Points, in no order, along strands that fork, close into loops and pass close to each other.
Two points are linked if the straight distance between their rows is under 46.5.
Z_924: -9; -2; -29; 28; 0; 10; -7; 20; -26; 25; 11; 19; 3; -17; -10; 0; -15; -11; -3; 10; -37
Z_965: 2; -25; 31; 19; 13; 15; 10; 3; 11; 25; 13; -20; 5; -3; -22; 28; 11; 8; 9; 3; 16
Z_992: 4; -1; -18; -15; 35; -1; -12; -28; 14; 9; -17; 23; 10; 5; -11; -10; -7; -18; -4; 3; -37
Z_338: -17; 6; -6; -30; -27; 3; -49; -6; 12; -4; -8; -17; 19; -5; -6; -2; 3; 4; -14; -25; 11
Z_495: -11; 2; 12; 21; 12; 1; 27; 14; -7; 2; -2; 10; -35; 2; -6; -3; -13; 0; 8; 4; -15
Z_602: 10; -1; -9; 2; -4; 7; -8; 4; -12; 9; 7; -1; 13; -3; 1; 4; 1; 3; -1; -2; -10
Z_33: -5; -15; 37; 7; -2; 13; 13; 3; 7; 1; 3; -18; -11; 6; -18; 31; 6; 15; 9; -1; 18
Z_741: 16; -17; -6; -13; -3; -7; -10; -11; -13; 7; 13; 23; 17; -33; -7; 2; 3; 5; 1; 4; -15
Z_669: 8; 0; -10; -35; -3; -18; -8; -36; 16; -44; -14; 6; 7; 11; 13; -2; 3; -11; -4; 16; 10
Z_489: 16; -16; -19; -12; -2; -2; -23; -13; -13; 21; 11; 0; 26; -16; 1; 7; 4; -4; 0; 1; -12
Z_249: -13; 13; -9; -6; -23; 2; -15; 18; -11; 3; -3; -1; -8; -4; 1; -7; -7; 11; -6; -15; -16
Z_663: 1; 0; -30; -1; -13; 14; -34; 12; -3; 24; 6; -30; 28; 4; 3; 5; 5; -12; -10; -8; 7
Z_356: 24; -28; -4; 2; -6; 1; 10; -6; -32; 9; 25; -5; 4; -24; -7; 29; 9; 14; 19; 8; -15
Z_437: 13; -3; -2; -5; -27; -10; -1; -2; -32; -1; 17; 28; 5; -39; -2; 0; 3; 17; 7; 0; -20
Z_342: -19; 5; -8; 24; 17; 2; 22; 20; -11; 11; 6; 22; -26; -11; -4; -15; -14; -15; 2; 14; -23
Z_428: -19; -3; 3; 37; 16; 23; 10; 27; -2; 35; 12; -4; -11; -5; -17; 4; -6; -8; -2; 9; -9
Z_162: -2; 22; 4; 5; -3; -15; 30; 1; -9; -24; -5; 7; -27; 10; 26; -12; -7; 5; 5; 2; 2
Z_859: -9; -7; -14; -6; 18; 4; -6; -9; 15; -2; -6; -6; 2; 6; -5; 0; -7; -28; -8; 16; -5
Z_408: 14; 1; 27; 7; 19; -1; 19; -14; 37; -24; -10; -5; 4; 23; 7; -3; 15; 0; 1; 12; 39
Z_749: 0; -29; 20; 1; 12; -8; 13; -19; 2; -13; 13; 15; -3; -24; -12; 5; 2; -5; 9; 29; 10
Z_753: 26; -22; 22; 26; 17; 16; 12; -3; 1; 30; 16; -17; 16; 3; -5; 24; 19; 10; 8; 2; 2
Z_566: -5; 15; 11; 5; -3; -5; 27; 7; 19; -31; -17; -24; -30; 35; 18; 6; -4; 5; 11; 2; 30
Z_464: 17; 13; 24; -17; -17; -8; 12; -15; -13; -20; -1; 6; -9; 3; 12; 5; 10; 27; 7; -7; -12
Z_579: -10; -3; 16; 2; 5; 8; 1; 5; -4; 11; -1; 9; -9; -5; -22; 13; -3; 3; 5; -4; -17
Z_314: -1; -20; 8; -7; 23; -9; 2; -23; 10; -1; -4; 21; 7; -18; -11; -4; 1; -9; -1; 16; -1
Z_511: -11; 18; -16; 11; -31; -16; -2; 17; -18; -10; 9; 12; -5; -19; 19; -24; -7; -6; -6; 5; 13
Z_51: 2; 35; -6; 20; -1; 8; 6; 24; 0; 16; -4; -14; 1; 24; 20; -25; 0; 9; -8; -29; 2
Z_723: 19; 8; 1; 13; 3; -6; 17; -5; -14; 7; 9; 31; 10; -10; 11; -21; 5; 3; 0; 4; -5
Z_291: -18; 3; -35; 0; -31; 0; -18; 20; -22; -9; 7; -9; -10; -15; 1; 6; -15; -9; -2; 10; -18
Z_522: 18; -7; 12; 10; 19; 16; 9; 0; 4; 23; 4; -12; 12; 15; -4; 16; 7; 1; 4; -2; -13
Z_504: -3; 32; -4; 7; -16; 7; -7; 27; -11; 6; -4; -7; -10; 10; 15; -20; -8; 14; -7; -32; -13
Z_390: -18; 3; -34; -2; -12; 11; -28; 18; -7; 14; 1; -18; 7; 5; 0; 0; -8; -21; -14; 0; -2
Z_927: 17; -3; -29; -18; -34; 3; -23; 1; -19; -4; 12; -20; 21; -10; 14; 7; 7; 6; 1; -2; 2
Z_785: 9; -8; -24; 12; -3; 15; -11; 13; -17; 28; 11; -5; 11; -9; -6; 12; -4; -8; -2; 4; -26
Z_114: 19; 2; 6; 12; 13; -15; 25; -18; 3; -10; 10; 25; 1; -5; 17; -25; 7; -5; 3; 22; 10
Z_836: 9; 10; 28; 11; 24; -12; 28; -6; 33; -17; -13; 6; -7; 20; 15; -18; 17; 11; 5; -7; 41
Z_243: -8; 11; -5; 9; -10; -20; 15; 4; -8; -22; 6; 12; -11; -3; 20; -18; -7; -7; 0; 17; 6
Z_941: 14; -10; 13; 23; 13; 6; 21; 1; -12; 14; 13; 13; -4; -9; -2; 0; 2; -2; 7; 18; -13
Z_587: 10; -29; 13; -5; 16; -7; -1; -17; -5; 21; 10; 36; 19; -34; -21; -2; 8; 10; 7; 6; -11
Z_998: -6; -6; -1; 11; -11; 23; 0; 21; -8; 10; 7; -26; -9; 11; -6; 22; -1; -2; 5; 0; 9
Z_683: -8; -2; -7; -2; 6; -4; 2; -4; 15; -24; -5; -9; -5; 13; 8; -4; -5; -21; -4; 21; 19
Z_558: 28; -14; 2; 19; 5; 8; 13; -4; -24; 10; 15; -1; 8; -4; 6; 16; 12; 6; 15; 12; -17
Z_576: -8; 10; 5; -27; -6; 4; -22; -10; 22; -17; -21; -17; 8; 26; -6; 8; 4; 2; -8; -20; 13
Z_41: -8; 8; 2; -14; 31; -5; -1; -20; 20; -3; -15; 26; -1; 11; -8; -15; -6; -11; -9; -6; -17
Z_154: -10; -7; 33; -3; -14; 2; 12; 10; -9; 0; -2; -5; -22; -2; -14; 20; -2; 16; 6; -8; -4
Z_373: -3; -9; -13; -14; 37; 9; -13; -18; 25; 0; -20; -4; 1; 19; -16; 10; -3; -24; -2; 7; -16
Z_905: -3; 4; -28; 1; -40; 5; -20; 21; -25; 2; 12; -16; 11; -18; 7; 2; -1; 3; -4; -7; -8
Z_135: -13; -14; -1; 10; -9; 11; 10; 18; -11; -12; 10; -24; -25; -1; -6; 25; -7; -8; 9; 20; 5
Z_470: -16; 18; -4; -33; -20; 4; -42; 1; 22; -14; -23; -26; 4; 17; 1; -4; 1; 7; -16; -37; 12
Z_575: -6; 10; 13; 15; 28; -9; 34; 1; 25; -30; -15; -14; -34; 29; 15; -8; -4; -4; 7; 12; 24
Z_224: -12; -8; 3; 34; 18; 12; 3; 16; 4; 30; 16; 10; 8; -12; -12; -16; -4; -9; -5; 5; 9
Z_483: -9; 16; 6; 11; 9; -19; 26; 6; 14; -25; -11; 2; -25; 13; 18; -21; -4; -1; 6; -3; 28
Z_52: 12; -4; -13; -22; -37; -6; -13; -6; -16; -25; 8; -27; 12; -1; 15; 15; 8; 2; 0; 4; 20
Z_938: -6; -16; -4; 15; -1; 6; -6; 9; -5; 28; 17; 14; 19; -26; -10; -10; 3; -3; -8; 6; 16
Z_238: -3; -8; -3; 4; -24; -4; -7; 6; -10; 8; 17; 14; 22; -32; -8; -6; 6; 9; -3; 0; 19
Z_189: -3; 8; -8; -20; -29; -13; -6; -10; -4; -41; -4; -14; -3; 6; 20; 5; 0; -6; -2; 9; 20
Z_175: -17; 20; -1; -21; 11; -18; -12; -12; 28; -27; -30; 7; -9; 17; 6; -23; -9; -4; -11; -13; 12
Z_201: 8; -3; 8; 20; 7; 24; 5; 13; 1; 27; 7; -34; 5; 21; -6; 25; 11; -3; 3; -5; 3
Z_738: 5; -7; 12; 15; 27; -9; 24; -18; 22; -16; 3; 17; -8; -5; 10; -24; 1; -16; -3; 28; 30
Z_887: 24; 12; 18; -12; -6; 0; 22; -14; -4; -23; -8; -11; -4; 24; 19; 11; 10; 13; 8; -4; -16
Z_44: -7; 2; -24; 13; 5; 3; 4; 8; -18; 5; 6; 26; -14; -10; -5; -9; -16; -12; -1; 14; -41
Z_688: 20; -32; 0; -12; 27; -8; -2; -31; 6; 10; 7; 24; 18; -19; -10; 6; 7; -1; 7; 19; -8
Z_989: -23; 3; -3; -1; -26; -4; 6; 15; -12; -30; 4; -19; -30; 0; 4; 15; -18; -11; 3; 24; 6
Z_488: 6; 18; 21; 15; 26; -9; 26; 5; 26; 2; -6; 19; 3; 15; 13; -34; 8; 8; -3; -11; 27
Z_206: -13; 0; 25; -11; -11; 9; -14; 7; 8; 16; -10; -12; 4; 7; -17; 13; 3; 18; -5; -29; 2
Z_507: -8; 24; 6; -19; 30; -13; 5; -11; 29; -13; -27; 22; -14; 19; -3; -26; -10; 3; -6; -16; -3
Z_486: 10; -3; 10; -26; -10; -14; 7; -19; 10; -42; -10; -5; -6; 15; 18; 8; 2; -1; 2; 15; 20
Z_986: -7; 23; 4; 18; 20; -27; 28; 11; 22; -4; -12; 15; -16; 16; 20; -42; -7; 12; 1; -17; 27
Z_654: 11; -10; 18; 5; 16; -6; 12; -18; 22; -15; 3; 10; 13; 2; 4; -12; 17; -3; -2; 14; 34
Z_931: 33; 16; 6; -14; -4; 7; -1; -18; -9; -2; -8; -4; 9; 26; 21; 6; 15; 19; 7; -14; -18
Z_699: 13; -24; 10; 14; 12; -2; 23; -17; -10; 2; 24; 18; 5; -29; -2; 0; 6; 1; 10; 27; -4
Z_380: 15; -21; 7; -14; -19; 0; -2; -1; -26; 15; 17; 2; 14; -33; -16; 28; 11; 26; 10; -8; -5
Z_73: 5; 21; 2; 16; 6; 8; 8; 10; -1; 17; -2; 10; 8; 10; 10; -25; 1; -1; -6; -17; 1
Z_253: -1; -2; -46; 7; -14; 9; -26; 15; -21; 16; 10; -17; 11; -3; 4; 8; -9; -19; -1; 9; -26
Z_897: -1; 14; 10; 8; 13; 6; 7; 6; 1; 21; -8; 12; -4; 12; -12; -7; -2; 8; 0; -15; -20
Z_671: -24; 10; 2; 3; -11; 9; -6; 23; -6; 9; -4; -2; -23; -1; -18; 10; -10; 4; -1; -14; -19
Z_598: -13; -7; 11; -14; -19; 9; -31; 5; 1; 17; -3; -7; 15; -14; -23; 15; 6; 10; -8; -18; 8
Z_94: -15; 7; 8; 33; 18; 17; 21; 26; -1; 19; -1; -10; -25; 14; -14; 4; -10; -6; 3; -3; -11
Z_730: 1; 24; 9; 0; -16; -5; 20; 11; -9; -15; -9; -9; -25; 18; 20; -5; -5; 19; 6; -15; -7
Z_984: -8; -3; -36; -31; 25; 2; -31; -20; 18; 0; -20; -5; 10; 15; -7; 3; -11; -30; -8; 0; -23
Z_970: -10; -5; 20; -17; 0; 3; -12; -6; 22; 1; -9; -11; 10; 8; -14; 11; 6; 3; -6; -14; 21
Z_855: -2; -1; -10; -17; -27; 3; -39; -2; -2; 12; 0; -7; 28; -18; -1; 1; 5; 12; -12; -24; 4
Z_394: -30; 6; -13; 1; -24; -11; -5; 19; -9; -18; 1; -2; -21; -9; -3; -3; -16; -11; -5; 8; 0
Z_769: 8; -22; -20; -7; -1; 11; -34; 0; 1; 30; 6; -28; 32; -4; -9; 23; 9; -3; -3; -15; 10
Z_879: 10; 0; 19; -19; -21; -14; 4; -14; -21; -11; 1; 22; 1; -20; -2; 3; 4; 25; 4; -7; -14
Z_125: 9; -14; -31; -27; 21; -6; -23; -29; 2; 3; -11; 8; 11; 0; -5; 4; -9; -21; -1; 7; -29
Z_459: -6; -16; -4; -23; 1; 9; -38; -2; 13; 30; -7; -11; 28; -7; -23; 20; 4; 3; -5; -24; 4
Z_755: 1; 17; 21; -7; -2; -10; 18; -1; 8; -24; -20; -12; -26; 30; 11; 9; -1; 15; 8; -12; 5
Z_940: -15; 6; -9; -11; 21; -12; 0; -14; 31; -25; -16; 7; -6; 14; 1; -20; -7; -22; -6; 7; 18
Z_621: 3; 7; -6; 13; -22; -4; 6; 11; -21; 4; 15; 18; 8; -21; 7; -18; 1; 9; -4; 2; 5

A fork is a point with three links, a tip a point with one. Leave the first point through the second and follow the links. Name the first fork or tip that comes.
Z_189, Z_52 -> Z_579
Z_965, Z_753 -> Z_669
Z_924, Z_44 -> Z_621
Z_380, Z_356 -> Z_741

Name the points in between on the shortest way along the links from the first point to the second, in order.
Z_394, Z_579 -> Z_989 > Z_135 > Z_998 > Z_201 > Z_522 > Z_753 > Z_965 > Z_33 > Z_154
Z_598, Z_699 -> Z_459 > Z_769 > Z_663 > Z_390 > Z_253 > Z_785 > Z_602 > Z_489 > Z_741 > Z_587 > Z_688 > Z_314 > Z_749
Z_483, Z_663 -> Z_162 > Z_243 > Z_511 > Z_621 > Z_238 > Z_938 > Z_224 > Z_428 > Z_94 > Z_495 > Z_342 > Z_44 > Z_924 > Z_785 > Z_253 > Z_390
Z_522, Z_669 -> Z_201 > Z_998 > Z_135 > Z_989 > Z_394 > Z_291 > Z_905 > Z_927 > Z_52 > Z_189 > Z_486
Z_558, Z_931 -> Z_941 > Z_699 > Z_749 > Z_314 > Z_688 > Z_587 > Z_741 > Z_437 > Z_879 > Z_464 > Z_887
